Each row is a point on a landscape with many peaks, with its height.
A climber steps from a point to the highest of its 2 nearest points, and stops where none of them is higher. Distance is the straight distance between rows; heights are no part of it.
dit: [ 19,   8, -11,   4,  -7,  -9,  12,  19, -12, -17,  18, -34,  -3, -10,  33,
  14,   5,  20,  17, -17,  43,   0, -49]  (h 22.4)
kogab: [-26,   9, -34,  79,  31,  46,  42,  15, -30, -23, -25,  20, -17,  14, -22,
  22, -43, -14,  16, -12,   6,  -5, -45]  (h 7.7)
gaka: [ 23,   0, -32, -24,   6,  52, -25,   3,  13,  -3,  24, -31,  -2,  52,   3,
 -31,  -9, -23, -49,  14,   6, -12,  14]  (h 8.8)
Zut: [ 12, -23, -25, -34,  46,  48, -10,   6, -21,   2,  15,   1, -15,  26,  -2,
 -44, -49, -10, -25,  18,  26,   5,  15]  (h 9.8)
Tir: [-18,  15,  -1,   3,  -9, -74,   0,   0,  36,   4,  21,  -9, -48, -18,  23,
 -11,  71,  13, -18,  -4,  12,  12,  12]  (h 23.5)
tef: [-30,  22, -16, -18,  -1, -26,  19,  14,  52,   4,  -8, -17, -36, -20,  44,
 -20,  49,   8, -17,   2,   5, -43,  18]  (h 21.7)
kabe: [-11, -59, -13,  25,  31,  79,  44,  -7, -22,   9, -29,  11, -23, -10, -32,
 -33, -25, -69,  -7,   8,  28,  32,  18]  (h 13.6)
Sobu: [-34,  -5,  36, -16,   7, -69,  -4, -16,  44,  33, -31,   6, -17, -16, -26,
  28,  45,  25, -32,  19, -30,   4,  -3]  (h 3.0)
fovu: [ 19,  -6,   4, -20,  -1, -16,   0, -48,  33, -21,  15, -28,   2, -50, -23,
  35,  29,  -3,   6,  10,  19,  17, -30]  (h 36.7)
bitop: [  4,  11,   2, -22,  -7,  16,  11,  45,   5,  42, -14,   1, -21,  21,  50,
 -23,  -6, -35,  12,  21,   9,  -6,  -4]  (h 16.8)
karaf: [ 13,   2,  40,   7,   4,  38, -25,  18,  28,  30,   4,  42,  24,  38,  39,
 -24,  13, -25,   1,   4, -39,  10,  49]  (h 47.4)
suk: [ 27,  56,  -8,  12, -24,   1,   2, -16,  42, -34,  -2, -14, -10,   4, -22,
 -10,  -5, -18, -25,  19,  -8, -24,   3]  (h 27.6)
Pas: [ 31,  -6,  -7,  19, -24,   1, -23,  44, -28, -19,  46, -41,   6,  17,   3,
 -26,  25,  -6,  23,   6,  40,  17, -13]  (h 24.6)
kig: [ 27,  33,  -7,  22,  19,  -2, -19, -37,  -8, -35, -26,  38, -15,   4, -14,
 -28, -43,  19,   1, -25,  38,   7,  17]  (h 7.9)
Soke: [ 29,  37,   8,   1,  52, -52,  -4, -29,  33,  16, -33,  17,  -8,   6, -43,
  29, -18,  26,  10,  17, -22, -46,  29]  (h 17.1)
dolo: [ -8, -35, -29,  42,  12, -11,  46,  18, -12, -15,   8, -18, -11,   7,  17,
 -35,  -2,   9,  52, -46, -19, -17,  30]  (h 14.4)
lili: [ 38, -21, -66, -21,  38,  18, -15, -35,  -7,   0,  53, -42, -20,  34,  -3,
 -12,   5,   2, -33,  -4,  32,  -9, -12]  (h 7.6)
Teber: [ 19, -40, -19, -43, -30,  -3,  21,  17, -28, -12,  35,  34, -12,   4,  21,
  23,  47,  28, -49,  18,  12,  -1, -35]  (h 17.7)
mes: [ -9, -35,   9,  46,  -1,  29,  44,  14,  -8, -14,  -5,  -4,   6,  -7,  -8,
 -57,  -1,  -4,  55, -44,  -8,  42,  58]  (h 14.7)
vezaz: [-18, -71, -22,  28,  22,  19,  30,  12, -41, -25,  -1, -50,   9, -18,  34,
  -4, -13, -10,  29, -16,   4,  12,  12]  (h 16.1)
kot: [ 23,  36,  32,   0,  -4, -34, -15, -59,  38,  58, -21, -32,  12, -24, -28,
  -7,   8,  28,  -2,   2,   8,   5,  27]  (h 34.7)
Zama: [ 10,   4,  16,   8, -12, -61,  -9,  -5,  -2,  27,   4,  -8,   8, -21,  53,
  26,  20, -36,  15,  -7,  41,  30, -12]  (h 11.7)
Varo: [-29,  -9,   6,   3, -20,  22,   7,  -1, -52,   3, -33,  43, -12, -30,  -4,
 -19, -20,  -1,  54, -48,  14,  37,  -7]  (h 39.7)
piruz: [ -9,  10,  22,  33,  -3,  18,  18,  39,  35, -23, -33, -37,  31,   7,  36,
  -6,  -7, -18, -14, -47, -36,  28,  18]  (h 46.7)
gobo: [  2,  15,   9, -25,  28,  31,  41,  39,  20,  34,  40, -11,   1,  -3,  24,
  19,  17,  -5,  17, -48,  -1, -12,  27]  (h 51.8)
ravir: [ -6,  17, -23, -33,  19, -26, -58,  12, -14, -55,   2, -21,  -7,  -2,  19,
  -1, -10,  22,  -6, -58,  42,  34, -25]  (h 58.8)
Deru: [ 16,  38, -11,   3, -16,  29,  18, -24, -10, -38,  -6,  45, -36,   5, -19,
   2, -28,  -4, -20,  -6,  52, -32,   5]  (h 6.4)
Kos: [-36,  12,  31,  36, -42, -23, -20,  -1,   2, -26, -14, -19,  15, -15,  28,
 -16,  18,  28,   9,  15, -43,  -3,  21]  (h 39.1)
Bizu: [ 13, -38,   1,  41, -17,  34,   0, -29, -10, -11, -28, -11, -23,  32,  16,
 -49,  -6, -42, -19, -22,   2,   7,  35]  (h 11.1)
Mebe: [  5, -30,  12, -31, -35, -41, -29, -35, -19,  12, -26,  40, -24, -18,  34,
 -30,  24,  15,   6,   2,   6,  31, -42]  (h 14.1)
mizub: [-38,  -1, -12,  50, -18, -11, -13,   1,  -9,  27,   0,   5,   6, -14,  40,
   8, -11, -24,  19, -52, -43,  21, -15]  (h 53.6)
kovoz: [ 18,  52,   7,   7,  -8,   4,  -4, -31,  33,  24,  10,  47,  -6,  20, -20,
  -4,   0, -14,  -7,  23, -13, -47,   2]  (h 31.0)
Vak: [-51,  -6,  23,   2,  40, -89,  -4,  24,  18,   1, -10, -24,   2, -26, -21,
  40,  38,  34, -27,  49, -36, -13,  33]  (h 2.2)
zin: [ 15, -30,   4,  18,  23,  -3, -21,  20, -46, -48,  50,   6,  45,   8,  25,
  55, -11,  38, -21,  37,  25,  22,  -9]  (h 6.8)
vosev: [-15,  14,  31,   9, -15, -35,  20,  -4,  11, -14,  20,   0,  -5,  11, -41,
  11,  39,  53, -25,  69, -31,  -7,  14]  (h 10.7)
bifa: [ -6, -19, -20, -15,  -9, -66, -17, -13, -27,  41,  12,  17, -16, -12, -28,
  10,  24,   4, -13,   4,   9, -13,   3]  (h 23.4)
sab: [ 11,  33,  10, -15, -27, -12, -18, -34,  -5, -62, -12,  28, -21,   0,  26,
  30,  24,  20, -41,  12,  40,  -5, -62]  (h 3.8)
tonop: [-30,  29,  18,  -4, -24, -54, -22, -63,  -9,  15, -22, -11, -13, -27, -56,
  34,  34,  31, -23,  46,  10,  -5, -42]  (h 29.3)
seka: [ 32,  35, -58, -23,   1,  -3, -13,  21, -17,  10,  25,  24, -32,  38, -20,
 -41, -32, -10,   7, -17,  29,  -8, -15]  (h 48.6)
Vuz: [ -2,  36,  48,   3,  -5,  45,  15, -17,  24,  51, -57, -15,   8,  -3,  12,
   8, -21,   9,  24,  14, -11, -48,  -7]  (h 42.6)
naze: [ 16,  26,  29,  39, -26,   6, -35,  11,  39,  26, -19,  29,  26, -16, -18,
   1, -33, -32,   6,  34, -39, -43,   6]  (h 32.4)
ded: [ 10, -18,  14,  17, -11,  13,   9,   8,   5,  26, -38, -10,   4, -42, -20,
 -44,  17, -23,  55, -56,  21,   9,  30]  (h 16.3)
sot: [-15, -14,   9, -32,  -2,  -3,  22,  -6,  -5, -43,  16,  11,  20,  12, -15,
  42,  10,  57,  -9,  33, -20, -14,  22]  (h 9.2)
lufov: [ 26,  59,  43, -37, -27,   3, -10, -25,  41,  28,  18,  43, -25, -13, -28,
 -33,  19,  17,  13,   3,  -7,  -4,   6]  (h 35.6)
kalun: [ 25,  -6,  19,  -9,  22, -48,  -4, -64,  -4,  20, -12,  46, -26,  22,   5,
  22,  -2,  37,   3,   7,  -8, -14, -23]  (h 22.6)
ger: [-50, -19,  -5,  32,   1,  -1,  -6,  -4,  -8,  28,  19, -21,  10, -44,  28,
  12,  -4, -16,  39,   5, -49, -17,  -1]  (h 49.2)
Keten: [-32,  38,  34,  -7, -20,  40, -11,  18,  17,  13, -22, -12,  10, -43, -14,
   2, -25, -35,  49, -11,   6,  26, -32]  (h 42.2)
nefut: [ -6, -14,  22, -26,  -7, -41, -23, -28,  48,  -2, -40,  31,  28, -22,  12,
  32,  32, -18, -37,  -8, -24,  -3,   7]  (h 3.9)
Fetul: [ 29,   1,  24, -54,  34,   4,  -4, -32,  34,  27, -45, -20,  47,  43, -13,
  20,  23,  22,  43,  26,   3, -56,  -1]  (h 8.9)
vivaz: [ -6,   1, -14,  11, -35,   1,  18, -12, -10,  -8,  14,  -6,   1,   1,  35,
  17,  26, -37,   2,  56,  29, -53,  19]  (h 16.5)
git: [  0,  -6, -26,  -9,  16, -16,   0, -22, -11,  31,  23,  10, -23,  -6,   5,
 -15,  -4,  -2,  15,  30,  -5, -21,  42]  (h 21.1)
sakat: [-16,  19, -14, -34,  -9,  -1,  13,   8,   0,  20,  45,   0,  -4,   2,  28,
  -1,  -9,  29, -70, -16, -37,  13,  21]  (h 6.6)
kuf: [ -9,  11,   8,   4,   0, -29,  14,  -7,  61,  18, -38, -43, -15,  -8,  -9,
 -20,  26,  -7,   6, -21, -22, -42,  44]  (h 19.3)
tava: [ 28, -13, -30, -35,  15,  14,  33, -36,  18, -26,   0, -45,   3, -30, -20,
 -30,   4,  13,   1,   8,   2, -17,  29]  (h 19.7)
meda: [ 23, -37,   1,   3, -13,  36, -14,  19, -51, -22,  31, -20,  21, -55, -41,
  -1, -25,  20,  22, -23,  22,  62, -15]  (h 34.6)
tez: [-29,  29, -30,   2,  18, -59,  -7,  38,  -4,  -2,  -1,  -2,  12,  40,   8,
  13,  -4,  17,  35,  28,  -9, -60,   5]  (h 47.8)
Femu: [-17,  15,  27, -28,  -6,   6, -18,  10,   5,  39,  16,  23,  19, -16,  30,
  28, -22, -21, -56,  -3, -29,  16,  53]  (h 5.8)
Bezat: [ 20,  19, -10, -13, -21,  15,   9, -25, -12, -57,  19,  43, -16,  24, -18,
  50,  42,  12, -33,  -4,  44, -29, -16]  (h 5.1)
lir: [ 35, -20,  -9, -24,  17,  64,  44,   6,   5, -17,  12,  18,   2, -10, -52,
 -15, -51, -29,  12,  17,  11,  38, -20]  (h 16.2)
Rov: [  0,  22,  -7,  21,  28, -48,  22,  -9,  23,  19,   5,  28,  14,   1, -48,
  17,  -8,  46, -19, -21, -40, -44,  31]  (h 14.6)
Punik: [ 19,  29,  25, -25, -50, -13,  -5, -18,   8,   7,   4,   9, -23,   8, -26,
  -4,  42,  31,  10, -18,  47,  -6,   0]  (h 31.5)
Pagal: [ -6,   7,  -2, -27,   2, -34,  17, -53,  23,   5,  -4, -43, -37, -33, -41,
  20,   0,  26, -10,  48,  -3, -24, -39]  (h 33.1)
tes: [ 14, -17,   9,  -8,   1, -18,  -1,  40,   7, -15,   3, -32,  62,  51,  10,
  -6,  15,  -2,  34,  21,  -5, -18,  38]  (h 13.1)
Sapen: [-22, -10,  -5, -35,  21,  -4, -19, -34, -12,   6, -44,  14,  11,   0, -15,
  21, -47,  -7,   5, -17, -29, -40,   9]  (h 58.6)
safiv: [ 15,  39, -14,  14,  -7, -58,   2, -48,  48, -22,  12, -36, -44,  -4,  -1,
  -9,  32,   5, -39,  10,   0,  -2,  -6]  (h 25.2)
dezi: [ 12, -34, -29,  14,   4,  46,  -5,  -2, -52, -18,  -6,  -7, -22, -16,   7,
 -38, -48,  17,   0, -41,  19,  29, -72]  (h 34.1)
damav: [-15, -30,  -2,   8,  30, -60, -15, -17,  47,  37, -49, -67, -14, -12, -12,
   2,  41,  20,   1,  31, -22, -52,  34]  (h 17.3)
nagi: [-27, -16,  -5,  -2, -17,  57,  -9,  42, -66,   1,   8,   4, -17, -29, -20,
 -39, -38,  16,  13, -42,  36,  57, -17]  (h 36.8)
Seg: [  5,  -5,  35, -20, -30,  38,  16,  50, -11, -34, -12,  43,   3, -20, -14,
 -16,  18, -36,  17,  -4,  38,  56,   3]  (h 47.6)
Sud: [-33, -31, -24,  38,  11,  59, -19,  -9, -21,  19, -17,  11, -31,  16,   2,
 -47, -16, -82,  14, -15,   6,   4,  34]  (h 12.3)
lur: [-18,  14,  34,  -5, -40,  43,  22,  26, -24,   9, -30,  24,   6, -37, -11,
  14,   6, -22,  31, -42,  24,   7, -27]  (h 43.4)
Lekim: [ 23,  24,  29,   2,   6, -76,   0, -46,  -1,  17, -34,  22, -17,   9, -22,
  54,   3,  11, -37,  28,   9,  -3, -46]  (h 25.7)
suf: [ 10, -11,  -7,  33,  20,   5,   3,  11,  12, -34,  -8, -22, -11,  38,  39,
 -29,   4, -37,  14, -39,  34,  28,  32]  (h 9.9)
vula: [ 27,   4,  38,  30,   9,  37,  18,  15,  57,  61, -54,   7,  16,  -6,  27,
  29,  -7, -27, -13,  -5, -21, -54,  20]  (h 36.6)
zep: [ 24, -17,  -1, -25,   7,  11,  22,  60,  -4,  -8,  27,   2,  16,  49,  41,
 -17, -12, -11,  12,  17,  -3,   4,   5]  (h 14.9)
laki: [ -6, -57, -10,   6,  29,  74,  40,  -3, -28, -27,   6,   5, -26, -45, -15,
 -13, -25, -37,  14,  14,  14,  37, -34]  (h 14.8)
roke: [  4,   9, -10, -33, -45,  50,  30,  40,   3,  47,  16,  -4,   0, -16, -57,
 -11, -22, -48,  16,  -4, -17, -32,   4]  (h 21.5)
Vapud: [-19,  18,  -2,  26, -29, -37,  14,   5,  -1,  38,  47, -31,   5,  20,  -2,
  14,  40,  32,  -1,  46, -24,  -9,   1]  (h 12.2)
Gumi: [-40, -26,  -1,  -8,   7,  17,  -7, -10, -52, -50,  36,   5,   7,  -2,  33,
  26,  20,  44, -23,  45,   7,   5,   4]  (h 7.8)
beze: [ 33,  15,   9, -19,  18,  30,  64,  39,   9,  55, -39, -29,  33,  16,  -8,
   5, -16, -25,  10,   9, -12, -26,  14]  (h 27.3)
kol: [ 28, -49, -39,  18,  40, -73,   0, -15, -23, -22,  40, -65, -21,  23, -29,
 -10,  24,  43, -32,  34,  15,   8, -27]  (h 5.7)
gebi: [ 31, -39, -48, -10,  30, -54, -32, -18, -20,  11,  53, -19, -27,  42,  -9,
   1,  36,  20, -42,  -1,  26,  10, -27]  (h 6.5)
zoruz: [-52, -15,  25,  33,  34,  31,  21,  48,   3,  13, -67,  22,  32,   6,  -4,
  32, -34, -29,  39, -38, -15, -21,  18]  (h 24.5)
voso: [-32,  11, -16,  29,  28,  49,  -3,  17, -13, -32, -19, -12,  -3,  37, -23,
 -42, -52, -19, -25, -25, -20,  26,  22]  (h 10.1)
gaz: [ -7,  -3,  -3, -15,   3,  25, -11,  67, -20, -68,  -7,  30,  -4, -12,  24,
   4, -13, -33,  -6,   6,  52,  53, -10]  (h 51.1)
kavi: [  2, -31, -19, -37,   7,  20,  10, -73, -11, -32, -10, -25, -40,  -6, -16,
  -8,  18,  24,   5, -11,  29, -23,   8]  (h 22.2)
zabun: [  4, -15,   3,  -3, -54, -28, -24, -29, -14, -38,   5,  -1,  -7,  11,  -5,
 -26,  65,  42, -12, -35,  29,  37, -10]  (h 28.7)
Lomaz: [ -7, -62, -28, -19,  47,  21,  18,  13, -33, -70,  14, -35,  14, -13,  48,
  20, -13,   2, -25,   6,  10,  -6, -16]  (h 17.8)
Sozig: [ 19,  -2,  -7,   8,  30, -84, -21, -32,  31,  11, -42,  66, -13,  16, -16,
  21,  13,   3,  24, -24, -17, -26,  12]  (h 19.9)
fuman: [ 14,  30,   1, -13,  -1, -21, -16, -34,  31,  19,  -8, -37,   9, -78, -36,
 -19, -35,  -1,   7,   9, -17,  12,   6]  (h 39.3)
nolis: [-23, -19,   7,  13, -60,   3,   0,   8, -27,  43,  44,  -6,  -6,  -6,  27,
  -6,  53, -10,   1,  60,   1, -20,  19]  (h 14.2)
Tano: [  6, -10, -13,  -1,  -2, -56, -17,  13,   7,  16,  36,  -6,  -4,   0,  44,
  29,  17, -42, -43,  23,  12,   8,  12]  (h 10.6)
diru: [ -1, -22, -16, -60,  19,  -8,   3, -48,  32,   6,  45, -13,  12, -14, -42,
  21,  37,  14, -26,   3, -13,  20, -32]  (h 39.2)
magez: [-21,  69, -35,   2,   1, -34, -20,   4, -10,  -8,  27,   6,  -7,  54,   1,
 -19, -19,  14,   5, -13,   3, -32, -28]  (h 55.8)
neb: [ 20, -11, -14, -23, -25,  -3,  17,  11, -26, -44,  52, -29, -26, -21,  28,
   6,  33,  45, -36,  14,  40,  -5, -54]  (h 20.1)
mibiz: [-23, -25, -16, -12, -27, -13, -30, -64,  -8, -28, -14, -15,   6,   7, -23,
  -1,   2,  32, -26,   4, -31,   0, -18]  (h 27.5)
koz: [ 18,  -1,  30,  -4, -55,  30, -13,  15,  17,  10,  -9,  41,  21,  32,  19,
 -18,   8, -59, -23,  14, -13,  42,   1]  (h 43.2)
Nunuk: [ 35,  13,  23,  -5, -19,   8,  33,  14,  23,  46, -40, -21,  41,  41,  31,
   6,  13, -33, -36,   4, -38, -47,   4]  (h 31.7)
saf: [  6,  35,  21,  43,   1,  28,   1,  35,  15,  32,  -3,  61,   2,   1, -30,
  -3, -52, -27,  -6,  14, -58,   5,  30]  (h 29.2)
tefo: [  1,  60,  34, -24,   1,   1, -28,   7,  10,  25, -11,   3,  10, -17,   0,
  15,  -1, -15,  52,   4,  30,  -1,  14]  (h 46.1)
Bazud: [  9,  32,   0,   6,   3,  39,   5,   8,  11,  21,  26,  -9,  12,  24,   0,
   6,  -9, -10,  13, -38, -14,  14,  -8]  (h 57.4)
gifi: [  0, -50,   5,   6,  -3, -60, -15, -11, -34,  29,  30,  13,   6,  10,  58,
  34,  18,  22, -34,  49, -12,  10,  -4]  (h 9.5)
mozuv: [ 15,   9,  24,  -6,  33,  -7,  -2,  -6,  21,  13,  17, -40,  23,  50, -23,
  -6,  50,  34,  37,  25,  -6, -30,  16]  (h 11.3)
Pabu: [ 17, -16,  -3,   6, -48,  36,  40,  16,   9,  22, -23,  -5,   0, -11, -43,
 -42,  11, -55,  65, -14,  12, -18,   6]  (h 18.6)
kuvos: [-22,  18,  -9, -27,  16, -16,   2,  19,  42,  73,  38,  -1,   3,  -3,  -6,
  13,  36,  18,   2, -25, -23, -34,   2]  (h 46.0)
sefur: [ 27, -13, -12, -16,  33,  32,  66,  29,   2,  -3,  -9,  37,  13,   5, -10,
  21, -25, -37, -28,   4,  -4,   7, -10]  (h 17.9)
dap: [  0,  17,  36,  29, -39,  -9,  11,   8,  12, -21, -50,  -2,  14, -21,   6,
 -15, -18, -16,   8, -21, -27,   8,  17]  (h 43.1)
Fogaz: [ -5,   7,  30, -72,  19, -18,   1, -20,  28,  21, -58,   4,  29,  31, -10,
  14,  33,  32,  22, -39, -23, -41,  -8]  (h 6.7)
Ril: [-17, -11,  18, -25,  -9,  -7, -28,  12,   2,   9, -27,  20,  41, -29,  39,
  44, -24, -32, -21,  -6, -31,  13,   0]  (h 4.9)
muzat: [-11,  12,  23,  18, -26,  -3, -60,  -9,  35, -18,  -1,  -3,  29, -27,  -8,
  -5,  -5, -13,  25,  40, -34,   1,  -3]  (h 35.7)
Pago: [-23, -47, -43,  17,  13,  68, -12,  14, -30, -21,  11,  21,  -1,  27,  -8,
 -40, -41, -33,   0, -10,   3,   2,  34]  (h 11.2)
Paf: [ 15, -19, -13,  38, -24,  25,   4,  12,  10, -15,  19,  50,  -2,  41,  -7,
 -21,  -9, -48,   6,  -2,   0,  23, -17]  (h 39.4)
Pugin: [ 12, -17, -31,   7,  49,  11,  40,  30, -19, -39,  23,   1,  21,   9,  10,
  40, -23, -22,   0, -17,  17,   0, -19]  (h 19.8)
dami: [  6, -16,  -8,   4, -25,  30,  -6,  -6,  -8, -49,  42,  31,   8, -17,  -9,
  -3,   1,  -3,  10,  11,  -8,  13, -12]  (h 35.9)
vavig: [  3,  11, -14,  77,  27,   8,  22,  26, -10, -53, -17,  -1,  -6,  26,  26,
   3, -15, -23,  22, -66,  35,  50,  -6]  (h 9.0)
zotan: [-40,  24,  19,  29,   9,  15, -17,  54,  -5,   5, -26,  39,  36, -31, -22,
  18, -53, -11,  19,  -8, -33,   2,  15]  (h 26.8)
sek: [-22,  -3, -22,  69,  53,  39,  59,  44, -28, -39, -14, -19, -15,   4, -23,
  13, -23, -11,   3, -32,  38,  60, -40]  (h 8.1)
vomil: [-58,  -4,  31,  47, -11,  16,   1,  56,  -3,  -7, -14, -20,  22,  -7,  26,
  -2,  -5, -42,  29, -44, -23,  52,   0]  (h 49.7)
kabaf: [ -2,  24,   1,  -3,  32,  51,  41,  31,  13,  37,  -9, -22,   1, -20, -57,
  -1, -45, -31,  10,  -4,  -4, -36,  33]  (h 24.1)
Vufem: [  1,  13,  22,  10,  14,  25, -26, -20,  44,  18,  13,   1,  -1,  39,  36,
 -14,  12,   1,  23,   4, -36,   7,  -1]  (h 52.0)
Pinuk: [-50, -21, -19, -25,   2, -65, -27, -43, -12,   1,   2,  14, -43,  11, -48,
  -6,  21,  46, -19,  11, -11,   2,  -6]  (h 25.4)
zate: [-20, -32,   3,  23,  -7,   3, -44, -18,   8, -30,  45,  14,  18,   2,  -2,
   2,  20,   6,  19,  64, -37,  18,  26]  (h 33.2)
mar: [ 17, -24, -18,  -3,  -4,   2,   6, -10, -38,  16,  52,   9,   6, -19,  34,
  28, -20,  16, -53,  31, -27,  19,  -7]  (h 8.0)
fev: [-33,  42,  -5,  40,  41,  31,   8,  21,  -3, -35,   2,  18,   0,  31, -13,
  28, -51, -31,  13,   1,   3,  19,   5]  (h 9.1)
rulop: [ 13,  42, -19,  34,  19, -21,  34,  19,  -7,  -1, -20,   9,  -5,  -6,  -8,
  15, -40,  35,   5, -49, -13, -23,  14]  (h 12.4)
Zezun: [ 44,  47,  41,  -2,  -2,  18,   0,  25,  39,  51,   9,  14,  -5, -22, -13,
 -25,   5,  29,  49,   7,   7,  -1,  25]  (h 40.7)
leb: [-24, -18, -17, -44, -16,  -6, -11, -11,  18,  35,  44,  20,  17, -17, -16,
  36,  35,  -3,  10, -32, -33,  -7, -23]  (h 42.1)
pinog: [ 43,  41,  -1,  23, -14, -34,  20,  -9, -32,  -8, -34,  -3,   8,   1, -32,
 -19, -46,  37,   7, -22,  12,  10,  15]  (h 10.0)
Kor: [-12, -16,  -9,  -6, -11, -18,  13,  -6,  20,  41,  -8, -50,  16, -74,  21,
  -5, -28, -20,   7,  16, -45,   6,  -1]  (h 44.2)
Did: [ 60,  -8,   0,   1,   5,  33, -15,  31, -37, -29,  56, -11,  15,  26,  36,
  17, -12,  49, -27,  42,  25,  14, -53]  (h 5.5)
Demak: [ -4,   8,  -4,   4,  28,  20, -67,  18, -15, -72,   2,   0,   6,   7,  21,
   3, -24, -13,  -2,   4,  45,  31,  -8]  (h 54.7)
vuv: [ 12, -35,  -2,  12, -34,  -2, -30,   1, -32, -32,  48, -35,  18,  38,  18,
 -29,  20,  49,   0, -14,   3,  32, -14]  (h 26.5)
nalo: [ 16, -47,   9, -57, -17, -37, -10,  -9, -51,  35,   7,  32,  -4,  -6,  30,
   3,  39,  37, -38,   9,  32,  22, -38]  (h 15.8)
nisi: [  6,   5,  51,  -1, -35, -54, -46, -11, -11,  45, -17,   9, -12, -13,  44,
  12,  41,  12,  -7,   0,  20,  24, -11]  (h 12.7)
potiv: [-30, -25, -28, -23, -14,  32, -21, -43, -28, -43, -37,  -5, -20,   0,   6,
 -17, -14,  29, -17,  19,   9, -33, -22]  (h 24.8)
Vofaz: [-10,  12,   5,   4,  -2,  44,  18,  13, -28,  21,   2,  10, -15,   0,  46,
  -7,  -1, -31,   1,  41,  10, -23,  47]  (h 18.7)
Soz: [  8, -11, -32,  -6, -33,  -3, -24, -30, -48, -32,  16, -23, -12, -29,  -8,
 -19, -23,  45,  -5, -20, -18,  20, -57]  (h 30.7)
nege: [ -9,  25,  12, -40,  25,  35,  -9,  15,  41,  16, -69,  15,  37,  -1,  -7,
  12, -27, -10,  10,  -7, -19, -26,  -9]  (h 50.1)
Zisa: [-14,  40, -14, -12,  21, -24, -46,  12,  -9, -14,  17,  -2,   5,  40,  13,
  -5, -39,  49,  -5, -35,  20,  25,   6]  (h 64.0)

Call two points neighbours if one is among the 2 nearest of the other. Go from one point of each pair to the other, from neighbour to neighbour, staying as high as possible. Name the lowest point that can't be avoided.
Bazud and muzat => zate
Bazud and Pugin => dolo
tefo and Zisa => Keten
Sapen and Bazud => zoruz

For each start below, name the point where the climber stops.
mes => Sapen
Rov => Bazud
Zama => tefo
damav => tefo

Write out the way that a climber takes from each point below.
Deru => kig pinog rulop Rov Soke Sozig kalun Lekim tonop Pagal fovu diru leb kuvos gobo Bazud
Ril => Femu sakat mar gifi Tano Zama nisi Mebe nalo Teber neb dit Pas vuv zabun Punik lufov Zezun tefo
Did => neb dit Pas vuv zabun Punik lufov Zezun tefo
